A landscape with many valleys, sampled at points; each row gives a point and its height.
From any point a ball rolls to the lowest of the 2 points nearest to it. It stops when none of these is lower. Distance is the straight distance between rows; heights are no part of it.
lefoz: [111 127 124  86 180  97 124 165 119 157 124 161 158 143 156 171 131 179
 135  95 113 133  63 155 144 197 143 102 178 157 195 152 165 113 118 160
 131 139 103 136 112 123 124 122 138 114 186 112 107 130 124 130 154 120
 104 115 122 153 116 180 113 140 169 103]  height 52.2
raz: [ 45 116 160 148 100 152 123 132 106  93 113 131  92  91 140 156 129  72
 142 187 115 119 155 103 111  41 151 128 100  93 101 123 117 148 146 116
 107 122 165 115  94 111 113 139  87 108  95 152 116  86 154 108 103 106
 138 122 143 103 129  70 124  76 106 127]  height 40.2
kefak: [ 75  99 179  87 176 110 163 153 166 152 112  76 127  99  91 133  95  97
  73 152  77 191  96 121 128 138 151 107 104 109 214 102 120 158 150 166
 108  91 111 113 135 125 116 176 114 149 123  69 107 112 119  78 136  97
  59 177 123 146 182 188  63  88 154 103]  height 61.2
kag: [192 126 161 140 124 110 143 132 124 152 137 198 141 124 179 119  87 100
 150  64 146  69 109  93 172 160 139 175 110 102  79 112 103 143 144 115
 109 203 119  96 102 155 165  74 135 130 104 146 209 144 147 173 123 135
 123 129 125  96 157 132 111 155 118 137]  height 57.3
suz: [145 108 169  84 146 199 127 164 189 100  98 148  83 119  98 145 158 183
  91 109  89 140 127 128 126 142 126  97 121 166 135  94 156 124 124 155
  87 102 130  71 120 131 161 132  86 114 160  78 160  95 148 193 130 114
 152  97 152 152 205 104 106  84 163 128]  height 66.9
Tapo: [161 107 106 135 118 138 152  94 135 144 137 102 165 145 146  76 104 135
 103  96 148 105 125  80 111 127 114 166 120 114 101 125  76 149  90 110
 152 158 131 130 114 108 122 108 133 134 153 168 116 109 143 181 109  91
 114 112  76 107 135 119  90 133  90 144]  height 79.1
kago: [ 84 115 172 102 171 153 125 186 126 161 109 103  99  94 103 118 109 112
  49 125  90 167 118 154 200 109 148 126 122 128 179  78 134 181 162 159
 113  89 105 100 152 145 137 152 110 147 130  61 127  96 119  96 190 102
  54 169 127 107 179 196 129 110 170 111]  height 55.1
Beges: [103 157 118 123 192 166 107 172 141 146 110 186 150 139 135 187 143 113
 141  90 117  85 120 110 168 172 113  96 164 155  95 108 191 112 116 164
 115 104 115 122 139 106 160  91 155 121 152 104 170  88 163 131 136 128
 150 112 142 114 116 128 178 147 160 119]  height 77.2
murop: [ 92 125 136  99 141 141 147 106 146 140  84 112 171 151 180 147 100 108
 118 117 122  99 120  79  69  64 158 109 181 127 127 121 135  99 113 157
 126  93 143 108 113  99 126  90 195 159 147 159 119  93 112 143 100 101
 135 135 131 137 115 125  75  99 113 124]  height 50.0
laveb: [120 122 103 112  92  89 174 132  30 141 143 117  77 137 126  94 156 219
 113 187 149 130 115 130 165 157 132 124 162 189 168 185 109 118 129 130
 196 177  61 172 185  98 181 131 190 145 248 110  61 156  70 104 134  85
  80  88 125 148 102 117 140 165  87 111]  height 44.8
mozo: [ 76  82 151  91 133  75 128 139 168 113  90  79 126 107 152  89 130 109
  98 148  94 185 115 112 103 108 139 126 110 125 179  98  87 157 162 150
 116  98 119 142  87 120 118 149 138 127 104 117  78 137  91  63 123 106
  79 164 120 153 156 179  75  82 140 116]  height 66.3
vimel: [131 106 106 195 165 162  95 135  68 176 147  86 101 125 114 142 103 142
 164 139 151 105 102 120 154 119 120 160 213  96 133 157 138 112 139 120
 140  84  80 164 112 147 100 160 104  99 133 151 143  87 130 149 152 120
  93 120 112 108 113 119 204 183 140 116]  height 66.1
vepif: [ 82 137 128  94 147 123 120 168 121 141 120 147 122 139 125 147 110 160
  96 128  84 168 106 132 196 169 130 140 166 133 174 107 161 145 149 161
 149 106  92 143 146 134 150 144 192  98 171  92 108  97 115 120 145  97
  94 133 156 139 112 207 153 149 174 106]  height 44.1
Samu: [ 58 107  82 140 118 126 102 113 125 151 105  56 115 126 122  99 141 156
  91 172  82 156 152  80 111 134 103 147 127 160 122 110  96 137 125 153
 181 109  81 194 125  69 134 128 175  77 189 129  73  74 143  81 102  73
 111 117 119 133 106 140 148 148 113 108]  height 42.1
mivo: [135 115 200 138 134 151 145 135 112 150 123 154  83 104 150 128  93  90
 142  98 123 157  84 107 175  82 169 138 130 144 169 128 133 176 168 110
  87 124  85  96 130 143 118 140  86 131  91 122 172 136 127  96 149 121
  58 209 108 105 183 108 111  64 138 104]  height 39.9
Misu: [121  91 104 101 111  75 147 134 182 106  90  92 136 135 174  85 125 149
 106 125 112 154 124  87 106 111 143 142  84 118 139  81  64 160 125 149
 177 157 127 136 104 108 162 132 183 137 133 147  66 156  80 114  94 101
 102 133 123 153 122 159  57  83 117 159]  height 70.7
Tuv: [132 190 127 172 188 104 127 106 138 165 117 177 190 117 174 140 126  76
 123  94 133 103  88 168 109 132 147 125  96 144 112 138 123 127 110 137
  93 119 149 108 174 136 138  81 118 147 126 142 179 133 150 130 156 187
 128 159 109 113 120  98 128 128 110 146]  height 52.5
zimur: [138 138 125 125 151 124  85 124 124 162 121 111 127 118 114 140 152 138
 132 113 116  96  81  85  89 141 115 145 127 133 156 108 154 115  89 181
 110 177 158 134  96 128 149 127 129  87 183 163 166 101 190 194 117 131
 134  93 108 123 112 127 130 130 125 122]  height 31.3
duri: [165 134 100 154 121  90 162  68 106 113 175 102 181 172 124  82 119 127
 145 125 175 123 136 109 117 169 103 153  94 126 109 169  66 133 118  82
 148 152 125 147 113 118 106 139 105 119 126 141  82 159 136 144 114 124
 143 137  88 125 135 111 138 154  88 147]  height 75.7
deges: [136 137 171 116 175 157  88 150 115 169 135 133  76 111 123 190 103 176
 150 105 132 115  95 107 147 107 130 118 149 143 156 136 148 120  90 147
 103 135 117 124 109 144 156 116  73  87 175 134 153 118 171 179 145 109
 133 102 114 105 143  92 137  85 126 124]  height 40.3
riko: [ 85 110 161 144  74 154 124 101 140  70 150 118 126 108 124 194  99 111
 155 191  91 149 171 119  68  79 120 137  64 106  61 145  90 102 122  89
 116 102 181 139 113 116 132 147  79  81 116 189  85 105 143 139  72  96
 169  98 123 139 131  60 107  76  72 145]  height 30.2
kugo: [ 87 101 200  72 117 132 134 106 122 134  91 109 162 117 174 129  81  76
  87 148 128 149 118  91  82  73 157 151 174  88 121 117 130 106 150 140
 101  77 159  94 101 103  89 119 152 129 109 165 109  75 110 123  89  56
 103 164 141 139 169 162  66 103 128  78]  height 56.0
sel: [ 89 106 147 122 145 173 161 139 176 115 121 110 142 121 127 112 136 170
  49 159  84 161 136 127 136  77 132 121  81 139 148 100  57 152 109  97
 131  78 136  99 155 108 136 130  98 169 137 115  90 110 119 126 155 104
  81 118 122 142 176  98  83  59  99 167]  height 94.1
beva: [141 133  97  57 125 130 131 171 134 144 110 166 115 158 146 185 172 196
 132 114 115 125  77 154 132 155 145  74 181 176 182 140 195  96  77 186
 149 169 119 119 116 109 157 111 166 139 213 111 117 150 139 170 125 117
 149  60 136 156 101 167  97 129 164 114]  height 58.0
Gole: [165 150 112 156 134  84 114  87 114 133 152 107 165 114  99  66 159 151
  84 151 161 134 154 139 105 145  93 127  56 134 105 159  66 130 102  83
 120 116 129 143 151 122 117 141  58 131 130 111 111 152 117 129 158 132
 156 104 107 122 122 103 153 126  90 157]  height 72.0
febop: [144 127  81  91 110 110 103 123 173 107 115 128 149 124 100 105 163 141
  96 115 158 140 154 139  54 140 101  92 112  98  85 108 133  88 109 125
 123 134 157 137 114 119 127 100 146 170 128 123 117 132 118 154 107 141
 184  68 123 158 101 167 114 156 125 159]  height 94.4
sok: [143 147  78 117 102 110 128 135 118 132 142 151 105 152 103 143 149 184
 129 137 142 110 172 158 128 144 118 123 173 116 146 161 163 110 101 143
 176 135 129 160 163 149 143 107 185 165 128 106 124 133 116 127 127 147
 166  77 177 158  75 152 157 184 159 139]  height 31.8
bedas: [133 134 164 148  65 176 112  99 139  62 126 125 128  84  93 180 130  75
 146 178 121 138 154 125  44  82 106  95  68  98  65 140 171  66 136  84
  72 114 194 140 124 135 112 128  92 107  88 163 141 132 160 149  58 150
 194 107 130 153 107 104 129  93  92 125]  height 39.5
ziz: [158 102 164  59 130 165 121 171 155 121 135 166  89 160 110 179 139 223
 131 100 102 140 114 144 154 164 129 119 161 131 162 121 164 121  95 150
 142 150 135  95 137 144 155 133 126 134 168 116 140 115 157 199 136 110
 138  75 171 167 168 139 104 128 175 126]  height 63.0
mufe: [204 128 142 105 106 109 138 140 135 135 143 196 145 143 145 106 122 115
 119  83 186 103  94 124 162 163 115 124 131 132  89 134 142 120 106 117
 107 198  91 101 138 138 143  80 129 170 125 115 177 173 145 158 129 143
 150 116 112 109 148 171  93 164 155 121]  height 61.6
risi: [136 138  81 114 107 100 117 126  98 148 111  79 121 122 129 158 156 146
 137 201 150 111  90  96  94 122 158  68 175 134 174 181 141  78  99 169
 148 148 155 154 107  92 138 133 168 110 181 148 125 175 117 138  91 121
 197  70 120 133  82 141 105 125 159 131]  height 32.4
bizok: [182 155  90 134 132  92 159 144 151 112 114 173 160 145 147 103 174  82
 111  70 143  94 143 184 106 159 106 104 103 157  84 154 156 102 136 117
 101 118 121 125 160 131 129  78 191 177  78 109 154 184  96  78 149 207
 148 149 131 136 106 124 108 140 139 131]  height 70.5
vamul: [152 119 115 154 105 171 159  93 161  70 175 150 172 163 140  87 140  84
 155 108 113 176 176 152 120 150  98 146  81 120 107 100 136 160 152  59
 128 134 148 132 145 134  91 138  68 190  67 111 116 146 121 136 128 169
 103 195 117 163 120 129 164 118 104 163]  height 90.5
Finis: [125 128 115 197 129 126  73 138  99 169 115 108  67  65 100 126 132 151
 116 142 140 140 156 156 119  52 140 144 100  83 166 109 117 162 138 128
 131 108 162 148 125 155 158 135  78 108 114 165 147 124 131 137 145 135
 131 100 124 104  86 107 163 109 119 151]  height 63.9
lene: [130 135 134 148 101 190 124 116 141  83 186 123  74 137  56 158 121 142
 178 155 140 118 195 133 110 130 109 133 105  83 109 147 151 133 102  97
 111 174 139 147 109 153  88 174  47 126  83 135 147 135 168 151 105 164
 159 103 121 143 112  92 136 140 129 148]  height 57.7
peb: [163 145  77  99 132 122 132 144 117 128 122 127 120 169 108  92 215 176
 108 112 160 110 104 210 104 132 117  87 121 173 168 171 176 128  93 159
 124 141 106 131 153 144  98 138 154 164 166  81 108 178 136 100 191 155
 124  84 108 121 114 153 130 142 146 115]  height 90.2
laz: [175 104 166  56 146 136 147 132 146  96 124 122 148 158 114 121 110 133
 121 103 158  77 117 142 119 169 130 107 144 122 128 135 142  76 125 107
 101 125 165  64 116 134  87 148 122 168  95 122 161 163 106 172 137 135
 128 132 126 152 169 163  73 124 173 136]  height 21.2
Ruv: [117 129 100 132 128  93 159 140  84 174 136 131 154 138 164 123  62 169
 117 149 132 122 129 110 190 168 138 129 193 146 149 154  79 128 138 131
 192 116 111 157 140 108 172 102 163 104 207 139  83 127  63 131 116  72
 107 127 132 113  81 153 153 169 104 129]  height 18.9
Gigum: [151 129 137 134 131  79 118 159 163 135 104 165 141  77 176 123 138 138
  98 107 130 151  93 181  82 117 149 144  87  99 118 110 114 143 129 128
 106 139 125 125 149 115 178  84 170 169  98 188 163 154 131 129 163 169
 136 123 160 176 116 119  73  93 120 162]  height 22.4
malun: [150 116 122 179 119 145 108  99  59 153 123  68  84 140 114 115 128 143
 139 144 114 127 106 134 144 103 118 145 185 138 152 187 162 115 141 130
 137  69 101 149 138 139  87 156 145 104 104 149 120 142 122 109 146 146
 109 145 110 128 123 129 172 124 155 113]  height 70.0
napu: [143 141 106  94 163 157 130 111 112 119 119 101 138 166  67 112 195 151
 124 156 155  90  92 131 141 170 120 112 149 174 157 180 183  92 109 141
 104 107 129 110 117 125  67 182 105 129 157  69 127 149 129 130 166 120
 108 105 110 108 153 141 155 154 167 100]  height 87.6
Borep: [132 131  53 135  77 118 158 127  57 167 149 120  91 155 134 107 102 163
 149 168 148 121 166 104 172 149 132 125 178 173 133 174 109 140 127 151
 213 177  69 191 159  98 176 114 186 109 241 142  86 145  71 129  84  83
 108 135 119 127  69 120 152 181  90 129]  height 34.3
Konit: [106 153 101 118  98 155 126 107 172  90 142 102 124 166 110 167 155 181
 104 161  80 164 172 120 109 107 105 111 131 132  96 112 132 126  74 138
 176 113 133 147 170 104 179 121 179 127 168 115  92 107 162 141  95 134
 175  81 178 167 105  99 134 120 110 150]  height 32.5
Ruro: [176 155  76  65 112 122 122 134 145 118 100 127 160 154 107 108 211 158
  88  99 151 139 114 181  61 143 117  69 149 143 149 148 162  57  95 174
 105 117 151 123 138 144 105 101 198 177 162 102 132 157 116 139 138 147
 166  65 114 147  95 184 103 162 166 144]  height 92.5
noli: [125 125  91 177 131 152 154  81 156  80 137 152 208 146 179 100 148  25
 164 103 142 127 166 143  77 100 129 137 101 133  94 104 104 144 159  42
 111 106 176 131 117 112  96 132  73 191  52 152 114 130 112 127 119 141
  99 185 108 139 110  86 149 126  62 147]  height 88.0
tazam: [188 140 114 146 145  78 138 186 108 164 125 217 132 119 173 133 110 111
 122  66 170  98 100 196 179 157 126 124 131 138  83 154 160 107 140 135
 101 131  82 117 169 159 143  58 152 159 113 112 171 183 110  84 163 166
 132 126 139 103 139 154 126 152 169 113]  height 66.2
zarof: [ 75 139 167  90 116 132 130 127 182  79  96 134 138  86 145  97 157  50
 131 130  90 195 107 164  87 123 169  88  78 166 160  56 151 128 142 162
  77 135 172 112 139 114 128 126 101 165  89 115 153 138 128 113 133 180
  89 203 116 155 129 160  62  73 150 130]  height 88.7
Diri: [ 91 125 197 164 143 117 150 136 109 143 142 130 128  71 148 122 105  92
 122 127  82 162 103 121 172  95 156 164  84 110 192 107  51 181 182 109
 138 133 140 109 125 133 135 145  99 116  65 140 150  97 108 101 157  99
  74 188 121  87 172 104 112  76 113 129]  height 28.3
kedo: [136 122 105 162 125 149 124 137 123  98 120 147 102 137 107 164 139  83
 208 117 146  79 142 131 153 135 123 135 154 118  94 143 171 106 161 106
 117 118 129 132  97 138  84 136 118 112  55 111 154 155 124  78 116 166
 146 140 147 115 130 108 151 137 139 111]  height 69.9
Varu: [ 64 157 152 107 127 164 147 132 172  97 138 151 146 138 151 141 139  61
 144 101 106 141 112 115 115  87 147  95 128 149 150  78 168 152 119 143
 108 139 151 108 125 110 125 123 123 168  87 131 128 121 164 117 133 149
  95 186 126 127 135 135 109  71 140 129]  height 86.3
bagu: [104 145 156  88 165 111  89 153 126 125  90  99 106 106  89 128 163 144
  91 138  99 148  89 156 132 178 145 115  93 175 180 117 158 125 150 175
 110 112 148  99 118 138 142 190 129  71 166  79 152 125 144 135 170 120
  90 156 127 126 168 161 126 113 180 112]  height 42.9
nele: [154 174  61 160 155 107 134 113 148 142 168 180 176 170 113 156 125 155
 132  92 144  93 164 156 118 150 101 125 117  98 129 166 167  99 130 118
 153 123 185 154 171 162 146  98 141 167 108 132 133 139 132 162 122 177
 162  75 166 152  88 136 182 195 112 150]  height 42.3
tosaf: [ 97 112 187  97 120 141 147 103 146  95 102 143 152 111 149 126  84  38
 127 131 125 145 132  95 112 105 142 131 108 108  99 110 128 123 179  96
  99  89 136  93  99 108  72 127 105 117  75 105 109 109 113  97  93  84
  95 192 119 127 185 145 102  85 111  94]  height 60.9
dezo: [126 103 201 115 147  84  84 159  93 137 134  79 114  78  92 131 130  96
 107 143 100 130  96 127 164 159 147 146 107 122 151 108 122 123 171 129
  94 124 164 106  91 135 120 212  84  62  93 112 157 125 125 123 154 103
 102 161 131  98 163 155 122 113 154  94]  height 47.8
tibem: [155 185  85 186 182 105 148 135 143 145 161 171 184 135 150 162 137 111
 154  69 140  64 128 163 126 153 135 172 100 115 143 135 114 122 136 120
 128 131 198 132 153 145 151 104 130 150  79 153 159 148 142 160 158 181
 138 123 170 131 104  94 167 151 106 167]  height 50.3
zaz: [132 123 148 135 106 163 140 149 146  82 161 133  97 122 111 136 119 127
 138 145 152 109 144 122 114  76 155 138 100  74 109 118 101 155 111  84
 125 181 165 102 127 125 132 127  86 176  72 143 166 140 169 175 139 141
 160 107 147 128 141  89 112  97 137 176]  height 53.1
batut: [133 104 103 102  84 138 140  76 144  96 153 123 138 162 123 124  64 115
 168 135 170 130 201 109 103 133 101 135 146  73  43 136 124 107 114  85
 153 133 123 161 111 136  86 119 110 121 111 154 102 125 114 146  67 131
 186 131  96 153 108 131 107 176 107 111]  height 79.6
sesof: [132 136 104 205 120 144 160  76 131 130 161 119 175 177 147 151 144  40
 195  93 121 120 161  96 105  80 120 162 145 133 111 146 121 145 168  80
 132 116 142 149 102 148 107 140 126 133  76 173  91 126 125 107  91 159
 114 173 116 107 121  59 172 130  65 125]  height 85.2
duk: [132 122 200 134 129 161 118 183 116 148 139 152  86  98 144 120  92 117
 103 107 127 158 123 168 214  80 157 126 139 117 156  74 142 182 154 116
 108 129 102  95 163 176 121 114  80 180  92 105 164 134 128 112 194 113
  75 179 146  81 187 153 129 119 158 114]  height 48.0
midu: [ 73 131 125 136 133 203 161 131 165 112 116 101 152 164 142 151 165  28
 161 116  89 102 150  65 112  78 127  96 159 166 137 101 181 136 166 151
 126 106 137 124 101  98  87 138 159 145  90 111 106  97 155  73 118 154
 112 181 122  99 128  99 143 114 130 102]  height 83.5
fepu: [124 108 211 123  84 158 114 129 117  86 158 130  90  89 111 150  99 120
 144 182 125 143 168 131 154  61 152 161  92  76 104 107  92 156 142  86
 119 141 183 111 120 152 112 158  54 125  63 146 131 121 134 150 119 103
 167 137 166 109 148 109 129  95 121 149]  height 47.6
pepav: [122 157 108 176 108 128  94 129 111 128 142 120  98  84  79  98 167 137
 106 155 122 114 178 161 145 115 118 124  47 127 104 135  99 148 125 106
 130 123 153 144 156 111 147 138  69 113  96 109 153 139 127 113 140 130
 171 108 136 107 107  89 167  98 102 173]  height 68.2
gad: [168 119 182  79 164  77 143 154 149 119 127 137 161 128 171 127  94 120
  95  82 128  98  98 153 107 160 168 139 113 113 138 113 116 114 136 135
 117 151 161  66 138 139 155 122 179 157  96 160 172 146  99 176 150 129
 122 137 152 159 150 160  60 102 155 142]  height 5.3
Pudaf: [134 133 129 141 104 144 137  98 132 104 171 130  79 125  72 128  82 197
 155 152 148 149 194 127 122 127  98 145  98 101  79 156  81 126  91  92
 152 172 110 176 140 155 142 140  81  97 156 130 120 114 130 141 107 139
 156  85 132 139 118  57 118 150  81 162]  height 51.5
zuz: [169 135 175 133  89  87 102  92 105 153 112 180 127  95 143 116  68  94
 116 125 147 122 135 113 163 116 127 170  97  96  56 122 116 114 164  93
 110 138 148 120 148 141 137 105 123 101  87 162 180 115 129 146  93 120
 159 140 126 107 133 127 130 138 101 118]  height 51.9
Gegi: [120 133 119 115 148 176 141 186 138 114 135 186  92 158 104 161 116 116
 186  95 164  81 135 101 216 163 126 132 157 140 103 116 182 133 123 137
 120 177  89 127 119 138 105 121 104 117 117  88 158 139 165 124 154 140
 128 134 140  93 135 129 161 149 167 116]  height 73.7
lini: [158 117 119 149  68 105 148 108 103 121 154 109  86 135 144  77 129 148
 164 129 145 156 154 122 135 103 129 138 169 110 129 156 100 167 124  99
 156 145  66 144 130 152 121 110 168 170  89 125 112 163 113  86 120 170
 144 144 136 149 139 113 125 140 148 116]  height 43.8
Geta: [155 117 127 113  83 125 106  93 142 107 120  94 112 144  79 106 161 144
 161 144 143 152 121  98  76 161  99 121 118 148 110 148 163  99 105 123
 117 163 100 154 106 124  71 148 108  86 138 121 101 153 147 117  88 143
 158 122  96 135 118 135 127 138 124 113]  height 84.9
vedil: [111 149  91 135 165 183 124 142 164 142 107 119 176 143 121 171 167  66
 131 105 101  49 168 119 109 121 108  97 180 143 124 116 182 100 139 162
 116  73 165 108 112 108 132 118 179 140 114 112 159  83 139 119 138 152
 151 123 161 112 123  94 161 140 135 128]  height 80.2
gaked: [111 136  86 110  84 151 130 120 119 138 117 115  69 132  88 137 144 199
 131 176 112 145 162 134 127 147 106 102 168 133 106 142 155 113  99 167
 181 138  85 166 148 108 157 121 190 102 205 106 118  99 122 130  96 109
 157  70 145 151  88 137 136 181 137 123]  height 17.7
selum: [127 126 138 131 163 145 108 130 137 142 135 140 145 136 114 160 108 165
 137 142 138 148 146 146 142 149 104 103 160 125 111 151 134 108 124  91
 107  60 112 121 123 133 103 118  70 118 128  95 114 102 106 120 140 123
 148 121 139 126 131 113 174 132 123 127]  height 89.8
Gil: [148 129 158 136  92  83 122 143 123 120 139 154 119 108 161  92 126 131
 110 134 128 173 107 174 155 106 148 119 119 124 123 126 106 162 119 106
 123 138  87 104 172 128 138  98 167 180  76 133 141 165 115  67 170 163
 137 157 158 142 130 134 103 101 144 125]  height 34.2
nafod: [140 148 132 115 122 104 120 120 107 160  91 108 148 137 164 123 120 110
 106 137 161 120  84 122 114  86 172  79 180 135 141 153 131 122  99 153
 119 107 125 109 145 113 130 102 172 164 131 134 136 170 109 126 129 131
 185 109 110 121 114 162  83  98 165 122]  height 42.4
Zon: [144 142 152 133  83 134 114  67 142  86 137 172 164 115 139 135 103  68
 122 137 124 134 129 122  82 117 122 127  62 116  55 114 135  86 152  61
  84 137 165 133 139 125 113 110 110 137  61 161 155 134 149 159  87 151
 168 146 111 152 109 120 121 116  99 135]  height 46.0
Goz: [118 103 176 113 184 133 132 168 166 112 137 150 150 109 144 154  92 195
  93 129 102 180 136 178 132 136 121  94 101 132 147 125  87 148 121  94
 106  80 122 104 139 136 143 117  71 137 137 106  85 110 105 113 164 110
 109 135 153 149 155 107 121  89 109 148]  height 92.0
gos: [120 148 130  85 127  88 104 142 169 121  85 104 122 115 138 115 170 123
 113 102 107 166  80 175  44 134 150 106 112 157 180  89 152 116 106 181
  93 105 155 105 125 127 113 132 156 146 135 137 141 162 122 117 157 192
 105 159 123 162 114 167  64  93 177 132]  height 90.9
ket: [118 154 102 173 201 119 111 151 104 165 138 167 166 122 150 158 102  96
 181  73 174  57 105 134 176 137 142 165 147 100 126  91 114 134 134 141
 127 130 158 106 116 156 130 112  85 127 101 148 159 130 129 145 152 134
 135 123 146  80 123 127 205 166 118 146]  height 56.8
piti: [100 132 130 177 200 158  99 176  83 159 139 132 151 112 137 170  91 102
 172 100 154 110  83 105 214 154 132 172 199  98 122  88 111 115 152 137
 133 103  86 132 127 145 112 142  95 113 117 153 153  80 131 153 158 100
  84 139 139  94 133 142 208 197 153 120]  height 61.8
nulef: [124 121 120 177 122  78 100 113  81 150 135  69  81 109 110 112 136 177
 109 179 146 151 113 113 138  94 142 147 107 130 156 141  62 147 103 137
 161 140 124 168 129 128 165 150 115  96 173 155 107 149 130 117 147 109
 132  75 110 109 120  99 153 117 105 156]  height 58.8
zago: [ 72  93  85 103  71 114 122 132  93 117 109  49  64 121  95 113 134 187
 107 239 115 169 166  94 136 121 129 133 167 134 117 117  97 113 119 160
 190 128  91 189 133  85 171 165 175  84 210 120  81  92 115 109  87  79
 138  94 140 141 101 145 123 177 128 116]  height 31.6
Paf: [164  94  94 119  89 113 118  92 126  85 152 121 100 163 102  95 130 116
 200 128 175 144 165 110 121 179  96 161 132 123  76 125 139 118 142 104
 129 156  90 158  79 144  62 166  82  99 126 106  84 149 107 101  68 137
 149 145  96 148 112 160 163 191 121  82]  height 82.5
ded: [125 104 163 126  97 174 149 110 126  74 131 142 118 133 123 133  90  64
 185 145 126 138 154 123 188 123 118 154 145 101  76 129 163 119 170  78
 104  87 118 118 119 134  65 143  93 106  41 103 107 121 109  64 102 119
 115 204 136 121 173 134 146 113 124  93]  height 65.5
nuf: [115 117 137 100 136 145 131 114 159  89 140 104 156 136 112 130 136 147
 128 145  90 136 132 103 110 165 102 130 117 130 129 129 140 121 133 126
 123 117 143 122 115 101  91 159 130  99 123 122  98 111 153 131  97 116
 126 144 140 144 146 138 124 111 134 125]  height 87.3
Nizir: [ 95 142 132 113 119 175 162 128 145 105 171 140 108 150 103 162  83 209
 124 153  90 163 170 111 180 148 120 155 132 115  99 131  77 150  85 110
 176 138  93 143 161 117 159 110 151 101 164 124 111  79 158 150 109 102
 139 101 150 142 145  80 129 145  98 154]  height 43.6
Gedan: [170  87 111 150  93 112 121 112 113 131 136 144 106 142 121  87 117  86
 170 103 175  98 152  96 176 174 118 172 140  89  99  91 111 153 148 105
 130 186 102 113  59 167 115 158  81  98  99 122 138 138 128 132 104 128
 138 139 104  96 139 143 156 191 135  96]  height 85.1
Vig: [103 181 125 186 161  62 129 125  91 167 154 175 184 128 206 111  96  85
 126  94 147 129  89 166 162 100 162 129 120 131 132 136  68 164 148 138
 115 111  92 108 157 157 151  82 142 155 119 145 133 142 112 100 167 152
 121 158 119  79 115 126 163 139 130 135]  height 44.7
goto: [151 114 160 167 128  71 106 146  91 150 140 109 108  60 133  74 151 121
 109 126 116 145 109 151 161 137 140 156  73 126 173 114  70 184 167 103
 135 147 126 118 112 133 138 175  86  95  89 125 141 139 122 102 185 139
  97 158 115  95 133 116 128 102 133 132]  height 39.6
Fuvo: [136 109 179 141 161 144 129 141 144 142 128 134  96 114 151 135 111 177
 150  98 125 121  73 109 123 108 136 140 110 145 158 140 113 155 107 109
  97 154  89 119 110 129 135 104  96 118 137 154 150 123 147 132 168 132
  81 144  98 105 174  70  90  66  96 137]  height 47.5
Fiv: [127 134 161  84 151 188 112 139 169 134  88 138 105 109 134 151 157 120
  95 100 103 128 116 121  65  83 124  74 141 147 122  53 160 104 100 189
  65 103 161  76 105 120 146  96 107 155 155 128 182  88 166 184 115 124
 154  92 141 149 162  95 112  90 140 136]  height 70.1
rul: [143  91  62 124 137 143 153 126 129 146 102  94 150 146 109  86 166 151
  99 136 139  50 172  97 102 142  99 126 124 117 126 138 107 133 131 142
 161 143 183 115  78 106 110 139 141 110 175 136 118 104 123 162 113  99
 121  94 108 103 113 129 117 153 105 154]  height 82.2
puvum: [135 116  99 173 106 111 131  69 140 126 132 106 139 152 145 138  95  86
 180 120 133 121 167 104  62 106  99 146 141  97  96 174 148 107 145 102
 142 117 139 175 110 139  93 127 155 111 100 183  80 121 121 114  70 155
 163 134 118 145  91 102 145 141  84 111]  height 82.3
Vinop: [156 139  83 133 157 167 139 107 122 151  85  85 152 161  74 117 215 150
 101 138 109  60 147 131 107 159  89 110 127 166 139 169 162 106 136 152
 132 103 164 121 119 126 125 163 166  88 175  98 137 130 139 150 131 110
 120  89 120  96 133 100 160 155 112 133]  height 85.0
pasus: [ 85 168 116 124 147 123 111 152 128 126 112 144 129 114 103 125 173 139
  73 114  63 166  99 202 151 175 122 151  76 163 191 105 171 170 134 175
 139 110 130 108 173 136 156 146 165 111 169  88 122 106 144  97 173 141
  59 159 145 148 121 168 150 120 157  99]  height 32.2
puvem: [104 128 101 157 174  75 144 118  94 171 132 123 193 138 181 100  68 101
 120 121 152 124  83 111 175 149 142 124 167 140 125 143  74 139 144 135
 156 110  96 140 128 115 135 120 147 123 153 124 103 133  88 105 144  95
  99 158  91  90 119 155 155 148 128 115]  height 33.9
Segeg: [149 124  97 138  58  84 146  97  85 152 158 141  79 138 141  86  89 153
 171 124 151 159 166 110 164 151 125 171 174 123 127 153 114 159 126 150
 206 199  73 165 154 142 152 130 177 112 164 142 112 147  95 110  84 131
 139 144 143 144  86 144 138 188 133  97]  height 45.0
nerub: [168 130  99 146 118 126 107 100 130 163  97  77 155 115 126 134 145 127
 132 143 113  86 101  72  45 124 118 138 156 115 143 149 162  78 107 171
 131 129 146 153 110 119 126 112 199  96 152 183 153 112 151 152  81 152
 181 100 121 148  91 130 112 150 135 110]  height 19.3
zez: [101 140  85 146 122  72 110 122  75 143 136  95 103 149 114 122 166 195
 111 178 152 138 110 135 116 123 112 106 100 195 147 159 111 137 101 149
 171 152  76 174 149 123 181 133 156 110 231 115  72 143 117  95 159  88
 115  68 123 120 100 117 155 141  86 146]  height 52.7

Call two points neighbours if one is among the 2 nearest of the other. Go from one point of each pair to the other, from neighbour to neighbour, staying as low as possible. Name the highest point that can't be avoided.
Ruv / riko => lene
gad / nerub => Tapo
gaked / Ruv => Tuv
nerub / pasus => dezo
Ruv / gad => Segeg
Diri / nerub => Fuvo
